Each scene shows the same named points in several views. A view is turned or mirrored, and shifted as a whole, has a little noise and may leave points out.

Scene 1
View 1
Ras: [  7.6  11.8   0.9 -23.4   7.0   5.1  12.8  12.8   0.2   8.0  12.7 -13.0
  -4.7 -48.2 -14.2  -5.2  42.6 -19.3 -30.5 -11.0 -14.8  51.3  25.3  15.5
   3.4 -13.2  35.1   3.8  -4.3]
Gufa: [-19.5  -0.5   0.2 -19.2  25.0  -3.2 -10.6   0.0  25.0  16.5   8.3  -3.0
  16.9 -31.7  -5.9   3.4  24.4  -8.8  -9.2 -13.1   2.6   9.0  15.6  11.3
  16.3 -19.8  26.5  -2.0  -8.8]
Mig: [-32.9  16.4 -10.5   1.4  35.6   5.1 -11.1 -14.4  33.8  34.6 -12.4  17.7
  18.8  -9.6   3.8 -16.9  36.2  -9.9  -0.8 -15.7 -10.6  -6.9   2.3  -2.3
  16.9 -14.3  30.4  -2.9   1.3]
Vomi: [  7.4 -21.1 -11.8 -40.6  -8.4 -20.8  11.7  -5.4  20.4  -0.2  -7.4 -15.7
  22.0 -11.2  15.9  11.9 -41.0   2.3  19.9  -7.0  16.1  -9.2  -5.9  20.0
 -12.3 -25.6  -3.0 -25.2  15.0]
zep: [-13.7  -1.4 -12.2 -11.6  13.9  -3.3   3.3  -8.2  22.1  21.4 -12.2   9.3
  21.3  -2.2  13.4  -5.7  -2.1  -1.9  11.0  -9.6   2.5 -13.2  -2.8   1.1
  -0.5 -14.0  10.0 -12.0   6.5]
lebil: [-33.3  14.9 -12.9   5.1  34.9   6.7  -8.9 -15.2  33.6  37.1 -17.9  25.4
  22.1   0.8   9.4 -18.8  27.2  -6.8   5.8 -13.1  -9.3 -16.7  -1.8  -8.3
  11.8 -12.0  24.5  -4.8   3.6]
Lifef: [-15.5  13.9  -9.3  13.7  19.1  18.9  10.7   6.9   0.4  30.6 -10.5  34.2
  11.8   7.6  11.2 -20.4  32.8   1.7  -6.2  -2.3  -8.2  -2.0  10.1 -20.7
  -3.1   8.4  14.2   4.9  -7.0]
dugas: [ -0.6  10.3 -15.3  10.1   4.6  17.2  25.1   8.1  -7.9  24.9 -18.2  31.7
   9.8  14.5  19.1 -23.0  13.9   3.0   1.8   1.1  -9.2  -2.4   3.9 -20.5
 -18.1  10.1   4.6  -2.4   3.1]
sugok: [  9.1  14.7 -23.3 -14.1  -1.6   0.4  26.8 -11.4  10.5  18.5 -30.2   3.7
   3.0  -2.6  16.6 -25.0   2.6 -12.3   6.5  -9.4 -23.6  12.6 -11.1   5.2
 -20.0 -14.3  15.4 -19.1  28.1]
laguv: [ 27.8   1.9 -20.1 -18.4 -21.1   1.0  40.9   4.1 -11.1   6.6 -23.0   4.1
   1.1   3.0  21.6 -16.2 -17.3  -2.4   7.6   0.5 -10.7  13.4  -5.8   0.7
 -34.0  -4.4  -1.8 -18.4  22.2]
rir: [ 11.1  14.6 -25.5  -1.8  -5.3   8.0  35.1  -6.0   0.3  22.2 -35.5  20.2
   4.4  15.2  24.5 -29.9  -2.0  -3.8  11.4  -1.9 -21.7   1.8 -13.7  -9.2
 -28.1  -2.0   5.2 -16.9  25.6]
Rab: [-22.8  13.2 -11.6  -5.4  27.0   2.5  -3.8 -12.9  29.4  29.5 -14.4  12.3
  16.8  -8.4   5.9 -15.4  24.0  -9.6   1.1 -13.7 -11.8  -2.6  -0.1   0.2
   8.7 -16.1  26.4  -7.4   6.3]
Vad: [-15.7   1.5  -7.6  -6.0  17.2   4.1   2.1  -0.6  14.1  21.2  -6.4  14.6
  18.0  -4.3   9.7  -8.0  11.7  -0.8   1.7  -7.4   1.8  -6.6   6.5  -4.2
   1.6  -6.5  12.8  -4.3  -2.1]
mufek: [-48.5 -11.7   0.7 -28.9  46.2 -21.2 -41.8 -21.8  64.8  22.1   8.9 -10.7
  38.8 -33.7  -5.3  18.3   7.1  -7.5   8.6 -25.0  19.4 -24.3   5.0  23.8
  39.0 -40.0  28.9 -10.8  -7.1]
Nisu: [-27.9  -4.3  -3.9   3.8  26.6   5.9  -6.5   2.2  18.0  27.1  -1.7  26.4
  27.2   3.6  10.8  -1.5  11.9   8.1   5.5  -4.6  12.3 -22.7   9.7 -14.0
   8.7  -2.0   8.6   0.5 -13.4]
baz: [ -2.3  -0.1 -10.0  -0.2   4.8   9.6  17.3   9.9  -3.7  19.1  -8.6  22.4
  13.6   5.7  14.3 -10.4   6.7   4.8   1.4  -0.3   1.5  -2.9   8.8 -13.2
 -11.9   4.5   3.9  -2.1  -2.3]
Vedub: [ -9.0   6.9  -8.7  -1.6  14.0   9.8  10.5   5.7   4.6  22.2  -5.2  17.4
  11.5  -6.8   6.8 -12.1  22.2  -1.8  -5.5  -5.2  -4.1   5.3  10.4  -7.8
  -2.7  -1.6  15.1  -0.6  -2.2]
duvin: [  6.1   9.0 -20.7 -21.0  -1.0  -4.3  20.7 -11.8  15.5  15.6 -25.5  -2.8
   7.1  -7.8  14.8 -16.4  -3.8 -11.4   8.0 -10.1 -16.1   8.8 -10.0  10.1
 -15.4 -17.9  14.8 -20.6  25.3]
vizo: [-22.4 -13.0   5.0 -27.8  24.2 -10.3 -16.7   1.2  29.9  11.1  17.9  -8.8
  24.0 -34.0  -7.4  17.1  11.6  -4.1  -5.5 -13.3  17.3   1.7  18.3  16.2
  21.0 -23.9  21.1  -2.6 -14.6]
View 2
mufek: [-52.3 -43.1  26.0  56.1 -15.7  17.5  -3.4  -2.8 -16.3  -7.6 -55.4  -1.5
  -8.5  11.3  -3.2 -54.9 -17.4  39.7  10.6   1.9 -24.6 -31.2  14.8  22.4
  -2.3 -10.3 -10.8 -19.6 -26.8]
Vad: [ -1.5  -8.9   1.1  16.7  10.9  -0.5   2.8   2.2 -22.2  -2.0  -9.3 -18.0
  -5.2 -26.1 -14.9  -5.9 -24.6  20.3  10.1  16.5  -7.5   3.3  14.4  15.8
  13.9  -1.5  18.1 -27.4   0.2]
Vomi: [ -7.2  18.5 -12.1  30.2 -27.2 -20.7  -0.8  13.3 -21.6 -18.8 -17.7  11.4
  -6.6 -12.5   2.6   1.7 -39.8  21.7 -17.6  -4.0 -23.1 -36.6  52.6  11.3
  17.1 -15.1  40.6  -1.9  17.2]
duvin: [ 11.0  -1.4 -25.9  24.3  17.7 -10.1   5.9  12.5 -39.6  -4.8 -15.8   4.7
  -3.0 -15.0  -6.7   7.0 -34.2   8.9  16.0   4.3 -19.1 -10.5  26.8   0.7
  32.4 -11.6  25.9  -6.6  31.2]
Ras: [ 25.2 -34.7 -35.0  11.7   2.3  -2.9 -10.1   0.0 -22.3   1.6   6.8  27.8
  26.5  -8.1  13.2   5.8  -7.8  12.5  46.7  23.2  -3.9 -16.9 -26.6 -15.6
   3.1   9.9  28.5 -27.2 -22.4]
rir: [ 23.9  12.7 -25.3   9.9  36.9 -11.8  11.9  12.7 -41.9  -0.9  -1.4 -15.9
  -8.8 -35.4 -21.7  20.6 -39.0   3.1  12.0  10.7 -11.5  12.7  31.7   5.8
  40.9  -8.7  29.7 -12.4  44.7]
baz: [ 16.3   9.1  -6.3   1.9  14.1  -9.4   3.0   4.6 -21.0  -2.7   9.7 -24.6
  -4.1 -41.5 -19.3  13.1 -26.4  15.0   2.8  20.8  -0.8  14.2  18.7  14.0
  16.8   1.8  33.1 -29.6   8.4]
Vedub: [ 10.0 -12.6  -5.5   8.6  21.5   0.4   3.2   1.6 -23.4   1.8  -0.9 -19.1
  -0.2 -30.6 -17.2   1.2 -21.0  15.3  19.5  21.5  -2.9  11.7   3.7  11.2
  14.5   3.4  20.4 -30.7   1.0]
sugok: [ 18.7   0.2 -29.6  18.9  29.2  -8.7   9.1  14.4 -43.2  -0.6 -11.6   0.8
  -2.0 -20.2 -10.0  12.9 -34.1   5.0  21.1   7.2 -16.6  -3.3  24.1  -0.8
  38.4  -9.9  25.4  -8.8  37.0]
lebil: [-13.5 -25.8  10.2  26.4  35.7  12.7   8.7   1.2 -31.4   4.4 -27.1 -31.0
 -12.4 -20.6 -26.0 -22.2 -22.8  19.8  22.4  16.9 -11.8  15.0   7.9  20.2
  21.9  -4.0  -4.1 -27.2   7.0]
Rab: [ -5.6 -25.1  -1.4  26.6  26.8   7.4   5.1   2.5 -32.0   2.3 -23.0 -15.0
  -5.8 -15.3 -16.2 -15.6 -22.6  17.9  25.5  13.9 -13.0   2.9   6.3  11.1
  20.0  -4.5   3.8 -22.6   5.8]
zep: [ -7.3  -4.1   0.4  24.7   7.4  -3.3   5.3   6.2 -26.1  -6.1 -18.8 -14.8
  -9.3 -21.0 -14.6  -8.6 -29.5  19.6   3.5   8.5 -14.2  -4.2  27.8  17.1
  19.0  -7.2  18.6 -18.2  11.7]
Gufa: [ -8.1 -29.4  -2.5  26.1  -3.2   5.4  -5.4  -1.0 -16.9  -2.6 -15.8   3.8
   7.6  -8.2  -1.2 -18.4 -14.1  24.7  22.5  15.9 -10.2 -15.7  -3.2   6.4
   1.5   1.5  13.3 -26.6 -21.7]
Mig: [-11.3 -33.4   6.1  27.8  31.8  14.4   5.7   0.3 -30.2   5.8 -26.5 -21.1
  -5.7 -15.7 -19.8 -22.9 -18.3  21.2  29.0  17.9 -11.0   9.4  -1.2  14.7
  17.3  -2.2  -4.1 -28.6  -1.3]
laguv: [ 30.3  23.7 -35.0   6.4  10.8 -23.5   4.5  15.5 -34.5  -8.8   8.1   1.7
  -1.6 -32.7  -7.0  32.0 -38.4   4.3   2.6   7.5 -10.7  -5.2  36.3   0.0
  33.2  -7.9  48.4  -9.1  37.1]
View 3
Mig: [-14.9  -1.9  -4.9  -1.0 -31.6 -15.7   0.9  21.9 -13.4 -18.8  10.9 -34.9
  13.9 -16.4  22.1 -31.6  29.5   4.7  -9.0  11.9   7.6  -8.8   9.1  20.7
 -15.9   9.3  15.3  13.6   8.2]
rir: [ 36.6  16.0  45.9  -5.3 -31.7  -4.4  25.6  13.0  -0.2  -3.7 -14.4   0.4
  38.6 -27.8  23.0 -17.2   3.4  -7.4  11.5 -24.6 -23.3  -6.4  -6.1  28.2
  -8.7 -31.0  19.2   9.0  24.0]
dugas: [ 18.8  -0.8  32.4 -11.1 -19.0  -7.9   7.4   8.5  -0.8 -14.5  -6.9  -7.6
  25.6 -32.1   7.1  -3.8  26.1  -9.1   2.7 -25.3 -29.3 -13.4   5.8  15.0
 -27.1 -35.3  19.6   5.3  16.5]
Lifef: [  3.6  -7.4  13.9 -10.4 -21.8 -13.3  -1.5   9.8  -4.2 -23.5   3.0 -22.5
  17.7 -31.1   5.1  -6.3  41.1  -6.0  -3.6 -14.8 -19.7 -16.7  11.6  11.6
 -31.0 -20.8  21.3   8.4  14.5]
Rab: [ -9.7   1.7   5.5   1.8 -30.2 -11.3   6.8  20.3 -12.8 -13.3   6.4 -24.4
  16.4 -16.2  21.7 -29.2  18.0   1.0  -3.9   7.7   4.6  -4.8   4.8  19.9
  -9.8   5.2  15.1  13.5  10.3]
sugok: [ 22.5  18.2  34.0   7.9 -36.7   2.1  28.7  11.3  -6.0  -1.2  -8.1   1.6
  31.4 -21.5  23.9 -20.0  -4.9  -7.9  15.3 -10.7  -8.0   4.4  -8.7  24.9
   4.2 -13.5  24.3  16.6  23.4]
Nisu: [-20.6 -10.3  16.9 -13.0   0.9 -15.8  -6.9  22.3  -9.5 -12.7   2.7 -19.4
   7.0 -15.7   9.0 -22.6  22.1   2.4 -15.5  -1.2 -14.3 -13.4  18.4  10.8
 -29.2 -15.0  -2.8  -1.0  -2.4]
duvin: [ 11.9  18.2  33.5   9.8 -29.6   3.3  26.0  13.2  -8.9   2.6  -7.0   3.7
  26.6 -16.3  23.3 -24.3 -12.8  -7.5  12.3  -4.5  -3.5   7.6  -6.1  21.6
   6.8  -8.9  17.2  14.3  18.6]
Vedub: [ -5.8  -3.9  16.9   0.5 -18.2  -3.0   3.9   8.4  -9.6 -14.5   1.9 -10.8
  12.9 -25.7   3.3  -7.1  20.8  -8.2   0.8  -7.6 -11.9  -3.8   8.6   6.0
 -18.5 -12.8  21.1  11.3  12.3]
zep: [ -9.1   4.7  27.7  -2.7  -9.7  -7.5   9.9  21.8 -10.3  -1.1  -3.2  -7.2
  15.7 -11.2  19.3 -29.6  -1.9  -0.6  -4.2   1.9  -6.4  -2.8   5.7  18.1
 -10.4  -9.5   1.1   5.7   4.5]
vizo: [-52.7  -9.1   4.6  14.1   4.0   4.6  -2.7  14.5 -22.1  -2.5  11.2  -4.6
 -12.0  -6.0   1.6 -20.9  -4.0  -3.2  -8.4  21.2  11.0  12.5  15.1  -6.9
  -3.8  15.6   3.5  11.9  -4.3]
Vomi: [-16.1  14.1  53.8   9.0   9.9   8.9  21.8  18.9 -12.6  22.2 -13.9  25.2
   9.6   1.0  17.8 -31.8 -46.7  -4.9   4.2   4.3  -6.2  16.3   0.8   9.4
   9.6 -13.1 -10.5   3.0  -0.7]
mufek: [-66.1  -4.0  -7.3   8.8   1.1 -10.2  -4.6  35.1 -26.7   2.2  14.4 -25.4
 -10.0  12.2  25.3 -55.6  -9.7  14.1 -21.0  44.8  28.5   8.6  17.2  11.8
   0.0  34.6 -14.5   7.5 -17.0]
Gufa: [-38.1  -6.9   0.1  13.9 -12.9   2.2  -0.2  11.0 -19.9  -9.6  12.0 -10.8
  -3.9 -12.8   3.3 -17.3   7.7  -5.0  -3.5  16.4  10.2   9.6  12.1  -2.1
  -3.6  15.7  16.4  17.9   3.8]
Vad: [-12.9  -1.8  19.1  -1.8 -11.5  -7.3   3.4  16.9  -9.3  -9.9   0.9 -11.8
  11.2 -17.7  10.5 -19.3  12.6  -3.8  -5.0  -1.8  -8.7  -5.1   9.5  10.4
 -16.5 -10.6   9.9   7.2   5.6]
View 4
laguv: [ 21.1  -1.5   4.2  -7.7   7.3 -11.6 -32.4  25.8  30.2  30.0  14.2  28.7
  24.8  40.9 -27.3  18.0  45.3 -15.2  -6.8 -25.9 -14.8   5.8 -15.8   4.4
   2.3 -22.9 -28.4 -30.8  24.8]
Rab: [ -4.8 -10.7  30.5 -12.5   2.6 -20.4  -6.2  18.4 -25.9  11.4   8.0   7.7
 -22.0   1.1   5.6  16.1   1.4  -3.0   1.6 -14.3 -15.1  -3.3  11.4  -9.7
  29.8 -18.8 -32.3 -13.0   3.6]
duvin: [ 14.2   0.4  11.3 -10.3   3.4 -20.5 -16.7  31.4   0.8  22.6  24.1  22.5
  10.3  13.6 -17.7  20.3  31.5  -9.0 -11.6 -16.3 -24.0   5.8   6.5  -4.7
  15.7 -20.9 -29.6 -15.9  12.7]
zep: [ -0.8 -12.4  23.0   2.7  -2.0 -22.3 -20.0  19.1  -9.0  18.6  12.0   6.5
 -16.8   9.7 -16.9  26.9  10.3   4.2  -7.6 -24.0 -21.4  -6.4   0.2   4.8
  25.0 -10.7 -31.6 -27.3   5.0]
Vedub: [ -4.7 -15.3  25.5  -9.2   5.3 -16.0 -14.8   4.7  -7.1  16.2  -4.1   7.7
 -12.0  27.2   3.5  13.6   5.8 -11.6   7.7 -19.8  -0.1 -13.4  -6.6  -5.4
  14.4 -20.4 -27.8 -23.1  10.3]
baz: [  0.3 -17.6  23.6  -3.3   5.9  -9.5 -28.5   6.7   9.7  20.2  -9.7  12.0
 -10.4  38.0  -7.0  15.0  14.9  -6.6  10.2 -30.1   0.8  -9.2 -21.7   4.9
  14.2 -19.8 -30.1 -36.5  20.5]
Mig: [ -9.5 -14.2  36.6 -13.0   2.0 -20.7  -1.3  15.6 -35.5   6.2   2.3   2.9
 -34.0  -5.7  13.3  14.1  -7.6  -0.1   5.9 -13.0 -12.0  -5.5  13.1 -12.0
  35.5 -19.4 -33.8 -10.9   1.7]
dugas: [  4.9 -15.0  27.6 -11.0   9.8  -2.6 -27.3  13.2  11.5  17.2 -14.4  18.1
 -14.5  34.6   0.5   7.1  18.4  -6.8  17.8 -29.9   2.4   2.8 -25.3   0.7
  22.3 -27.1 -35.2 -33.9  27.7]
lebil: [ -7.4 -14.1  38.9  -9.0   1.5 -15.5  -7.5  21.0 -30.2   6.4  -0.5   5.0
 -39.9  -7.6   8.9  15.5  -5.0   6.1   9.2 -18.1 -14.5   2.5   5.1  -6.8
  43.6 -19.7 -36.9 -18.1   7.3]
Nisu: [-15.1 -25.3  34.8   7.0  -1.9 -18.0 -20.3   3.8 -16.3  14.1  -9.5  -5.5
 -38.6  15.9  -4.1  24.6  -7.3   8.6   6.1 -29.6  -6.5 -16.4 -11.1   8.4
  30.2  -8.7 -32.4 -35.7   5.4]
mufek: [-26.4 -18.5  26.9  17.5 -17.5 -48.5   3.7   8.9 -57.7  12.6  29.3 -23.1
 -38.5 -23.9 -15.1  46.1 -22.4  15.3 -28.7 -12.0 -35.0 -33.0  39.7   1.4
  28.3  12.2 -24.1 -12.6 -31.9]
vizo: [-21.1 -21.6  19.0  10.2  -9.1 -39.8  -5.9  -8.8 -29.0  19.3  13.2 -14.9
 -14.6  16.1 -11.9  35.6 -10.9  -6.1 -17.6 -16.1 -13.0 -43.2  17.0   0.8
   1.5   3.1 -17.2 -19.4 -18.0]
Ras: [ -6.5 -10.1  10.9 -27.2   6.9 -31.6   6.9 -13.2 -19.3  19.7  10.3   6.7
  25.8  40.5  16.9   7.5   4.7 -42.2  -4.4  -1.2   8.6 -37.7  22.9 -26.7
 -22.3 -21.2 -10.7   4.9  -7.1]
rir: [ 20.8  -1.7  19.0 -15.7   9.6  -4.0 -28.3  35.2  18.4  20.9   7.0  32.3
   3.1  23.2 -12.5   9.7  38.1  -6.4   6.0 -25.6 -15.4  21.3 -16.8  -0.8
  25.5 -30.1 -36.8 -27.4  31.8]
Lifef: [ -5.3 -18.4  36.1 -14.1   9.2  -5.8 -17.5   5.3  -7.4  10.8 -18.9  10.2
 -26.2  26.1  14.8   6.2   1.0  -8.2  22.3 -24.2   7.0  -4.7 -16.9  -5.9
  26.4 -26.3 -33.7 -26.3  19.8]
Vad: [ -6.3 -15.8  25.6  -0.3   0.7 -20.0 -17.0   9.3 -11.9  16.6   0.7   4.1
 -19.4  17.5  -5.2  21.5   4.5  -1.3   1.7 -22.9 -10.3 -12.7  -2.8   0.5
  21.3 -13.5 -30.3 -26.6   7.0]
sugok: [ 17.9   1.7  14.4 -17.5   7.5 -14.4 -17.3  33.5   5.2  20.8  19.6  28.1
  11.2  15.2 -10.8  12.5  34.3 -11.7  -3.7 -17.0 -20.3  13.4   1.8  -7.9
  18.1 -26.5 -31.6 -14.5  18.7]
View 5
Mig: [-29.0 -34.2  -1.3  32.8   4.0 -51.1 -16.0  14.0   0.5  19.7 -10.2   5.1
  14.3   8.7  -6.9  13.5   1.8  16.2  10.3  26.9   3.8 -11.9   4.4 -14.5
  14.7  -6.9 -21.5 -14.6  -4.9]
vizo: [-18.1   8.3 -30.8   1.4  -4.1 -41.1  -5.1   6.4  -8.9  10.3  -2.8  19.1
  -8.2 -21.1 -21.9  -0.2   7.2  -6.6 -11.5  10.9   6.9   0.2 -18.0 -14.6
  28.9 -14.2 -29.8   1.0 -19.8]
lebil: [-28.6 -40.4   6.7  42.4  13.0 -47.7 -13.8  15.6  -4.2  24.6  -4.3   4.1
  11.8  12.8  -4.5  17.6  -5.5  11.4   9.0  23.7   0.2 -10.6   3.6 -14.8
   8.7  -4.5 -16.2 -16.2   2.0]
zep: [ -3.5 -16.3   5.8  28.3   9.9 -22.5 -15.4   3.9  -6.6  18.1  -1.5  18.5
  -1.1   7.6  -5.3  11.7  -2.3 -10.3  -8.7   8.2  -2.2  -3.4 -15.8 -12.7
  -0.6  -8.2  -3.6 -13.2   4.4]
dugas: [ -1.6 -41.0  36.9  18.4  -4.5  -8.7   1.3  -3.7  -9.2  14.8  -3.9 -10.7
  -6.2  25.6  22.7  16.9  -1.6  -0.4 -14.7  20.1  -4.8 -12.8  -7.6 -17.6
   7.4 -12.2  19.5 -43.4  12.3]
Rab: [-17.6 -26.7   1.4  30.0   1.7 -39.2 -19.6   9.2   2.3  17.4 -11.7  11.1
  10.6   9.5  -3.7  11.6   5.6  11.5   5.3  22.3   2.4 -10.9  -3.9 -13.9
   8.1  -6.0 -14.5 -14.9  -1.2]
laguv: [ 35.8 -10.8  30.5  12.9  -9.8  25.8 -21.3 -19.2   6.0   6.7 -16.2  20.5
  -7.1  29.8  23.5  10.2  16.7 -12.6 -21.6   6.6  -5.8  -7.8 -30.8 -12.2
 -17.4  -9.2  33.5 -34.4  18.2]
mufek: [-33.8   6.1 -46.3  32.2  21.9 -66.9 -20.4  22.1 -10.4  22.6   3.2  37.4
   4.0 -27.3 -46.2   3.7  -5.3  -8.1   4.9   7.1   6.4   3.5 -11.5  -8.8
  16.4  -5.9 -51.2  24.0 -20.0]
Vad: [-11.1 -22.6   7.3  20.0   1.8 -27.6  -4.9   3.2  -9.8  15.3  -1.4   5.1
  -2.8   5.8  -0.2  10.8   0.0  -2.6 -10.3  14.8  -0.4  -6.6 -10.8 -15.6
  12.9 -11.1  -5.3 -20.0  -1.0]
Ras: [ -0.9   2.8 -19.9 -25.0 -48.1 -21.9 -13.2  -9.8  19.2  -6.5 -36.3   5.1
   3.1  -2.1   9.3  -4.5  40.8  25.3  -4.2  34.5  15.4 -14.5 -12.2 -19.3
  36.8 -20.2 -10.8 -26.2 -21.6]
Vomi: [ 24.5  18.5  -7.0  16.6  12.2   4.7 -23.0  -8.0  -7.0  12.5  -0.8  45.6
 -14.8  -1.2 -14.8   4.5   3.7 -34.4 -25.0 -11.9  -3.1   7.0 -40.6  -6.6
 -13.9  -8.4   3.5   1.1   5.3]
Lifef: [-18.5 -45.6  25.5  18.5  -6.4 -28.8   3.9   4.4  -9.0  16.9  -4.4 -18.1
  -1.1  16.5  17.4  16.9  -1.2   9.9  -6.7  27.1  -1.3 -14.0   1.9 -20.0
  20.2 -12.3   3.8 -39.0   2.9]
rir: [ 17.5 -33.5  37.5  32.0   1.3   5.4 -23.5  -8.8   5.6  15.3 -14.0  12.2
   4.3  36.5  23.2  17.8   8.3  -1.0  -7.9  14.9  -6.5 -12.1 -15.3 -12.9
 -17.1  -4.4  26.3 -35.0  21.8]
Nisu: [-23.6 -29.4   9.4  24.1  12.0 -37.1   7.0   9.9 -22.2  21.6  11.1  -4.6
  -9.1  -0.5  -5.0  14.8 -15.2  -8.8 -13.4  12.8  -2.8  -4.8  -6.5 -17.9
  19.6 -12.6  -9.6 -19.7  -1.6]
Gufa: [-17.7  -2.8 -21.7   4.8 -11.1 -40.4 -10.1   5.5  -1.8   9.3 -11.9  13.2
   0.7 -10.7 -12.5   2.7  12.4   5.2  -4.0  20.4   8.4  -6.6 -11.3 -15.7
  26.8 -13.7 -23.9  -8.1 -16.8]
sugok: [ 16.8 -19.0  17.6  26.4  -5.7  -1.9 -32.4  -7.3  14.4  11.1 -23.2  23.9
  11.0  29.3  12.6  11.8  19.3   4.3  -2.0  16.3  -0.8 -12.0 -16.5 -10.8
 -14.0  -4.3  14.7 -24.4  13.4]
baz: [  0.2 -28.8  27.2  10.8  -5.6  -8.3   4.2  -4.6 -12.0  14.0   0.1  -6.1
 -11.3  14.7  16.6  14.2  -1.1  -7.1 -20.5  14.5  -4.0  -8.4 -14.4 -18.1
  11.5 -14.2  13.4 -36.3   6.9]

Which points are out of place in each view (at most two, in the order of its rows)? Write none if all are in place.
view 1 => baz
view 2 => mufek, Vedub
view 3 => none
view 4 => vizo
view 5 => laguv
